Points, in no order, along strands that fork, close into loops and pass close to each other.
(in the rows, 128 means zero)
Points whose rows are less than 49.9 apart are linked; no others are. Some points are linked to none.
Z6: [125 128 123 126 115 153 146 118 124 101 157 121 117 153 120 119]
Z197: [159 186 163 118 113  73 112 113 162 137 135 105 163  70  81 148]
Z122: [124 148 113 177 123 184 148 116 102 126  85 161 113 151  81 142]
Z229: [126 100 124 115 111 139 153 117 115 100 179 129 123 157 169 109]
Z824: [153 207 170 136 133  63  96 116 167 144 133 121 172  62 104 131]
Z895: [100  88 105 131 143 166 128 149 119 122  99 130  82 179 141 111]
Z955: [125 130 141 119 180 112  85 165 129 151  86 118 119 121 138 123]
Z419: [157 187 148 127 113  92 127 110 148 132 132 109 154  81  67 150]
Z94: [113 102 118 139 143 163 105 164 118 139  54 145  87 163 123 123]
Z818: [143 154 140 114 107 112 132 111 152 117 153  96 138 107  83 144]
Z407: [ 95  82 100 118 160 153 116 163 117 142  85 117  85 168 146 118]
Z520: [111  98 117 134 128 164 147 127 109 104 144 141 100 175 161 105]
Z344: [138 173 103 175 130 171 171 103 107 124 109 152 136 129  65 156]
Z257: [145 187 123 167 135 139 145 110 112 132  96 149 139 111  59 156]
Z545: [102  85 107 119 136 148 141 135 115 111 150 128  95 175 174 106]
Z24: [117  77 114  97 110 119 145 122 132 114 199 112 130 141 183 108]
Z821: [151 185 135 155 131 118 127 113 125 130 106 134 138 109  67 149]
Z610: [120  96 125  83 103 115 138 118 166 111 187  91 145 113 135 130]
Z994: [100  52  96  83 115 111 139 120 146 140 206  90 146 116 188 118]
Z544: [131 155 117 178 127 173 141 123 103 134  73 166 120 141  71 149]
Z674: [119 130 118 147 120 173 147 121 110 108 118 144 104 170 113 120]
Z606: [132 157 135 179 135 150 109 137 108 142  50 176 120 130  88 147]
Z863: [121 105 127  97 106 128 140 120 149 110 183 100 131 130 134 121]
Z293: [141 140 151  92  81 101 137  99 183 115 167  81 166  82  85 153]
Z273: [138 100 131 108  92 127 160 111 117  98 194 127 141 143 176 114]
Z9: [149 175 176 104 132  54  90 130 183 148 140  99 176  57 116 136]
Z387: [104  86 111 121 166 146 103 173 116 153  64 121  87 154 144 119]
Z608: [130 156 144 171 147 140  90 148 118 149  45 176 121 125 111 134]
Z400: [133 141 145 140 170 121  79 158 128 151  67 142 115 125 129 122]
Z883: [108  95 117 121 177 140  88 176 113 159  55 123  96 140 150 120]
Z464: [153 216 166 145 130  69 106 111 154 142 127 130 172  63  91 139]
Z279: [129 122 128 111 105 140 149 116 138 101 175 111 128 137 125 120]
Z410: [122  79 120  92  95 116 148 115 145 110 202 107 147 126 178 119]
Z150: [119 118 119 136 121 163 147 119 114 105 144 134 104 170 133 113]
Z399: [134  62 113  97  99 101 155 120 102 124 197 131 130 146 222 115]
Z774: [145  84 135 102  83 112 161 110 113 102 199 127 148 134 193 113]
Z980: [106 101 113 136 138 169 120 150 115 125  82 142  87 173 124 118]
Z334: [146 198 177 121 138  53  87 125 181 149 142 112 181  56 120 128]
Z652: [106 106 121 114 196 132  80 179 115 172  64 116 114 125 162 121]
Z648: [124  86 127  86  87 117 148 108 160 105 200 100 155 113 156 124]
Z916: [144 186 109 178 140 155 158 110 106 136  86 160 144 112  57 164]
Z461: [156 194 139 144 125 103 133 105 134 133 123 122 151  89  59 152]
Z492: [124  68 109 102 114 115 151 121 101 120 192 135 118 156 215 109]
Z982: [108  73 109 105 126 130 145 128 119 120 184 120 112 156 192 106]
Z137: [129 146 150 160 157 133  82 156 124 150  47 164 118 128 123 126]
Z154: [144  68 125  94  86 101 160 112 111 113 200 130 147 133 211 115]
Z331: [ 99  77 103 112 140 140 140 135 122 119 162 117 100 164 173 109]
Z670: [159 224 154 150 126  79 125 103 143 142 122 130 171  59  76 150]
Z446: [131 156 124 179 128 163 125 131 104 139  55 171 116 135  76 150]
Z819: [117 117 130 113 190 114  78 173 125 163  78 114 118 118 152 124]
Z517: [124 141 118 159 121 173 144 118 109 117  99 149 111 159  90 133]

A tip is a point with one link. Name the tips that can be reached along the links from each point below, in the order of the rows.
Z819 => Z229, Z94
Z461 => Z197, Z344
Z464 => Z9, Z670

A fork is a point with three links, a tip a point with one. Leave the first point through the second and follow the links. Name the first fork or tip that comes.
Z492; Z399 => Z229
Z279; Z863 => Z982
Z648; Z610 => Z150
Z197; Z419 => Z344
Z9; Z334 => Z670
Z344; Z916 => Z197
Z652; Z883 => Z94
Z670; Z464 => Z9
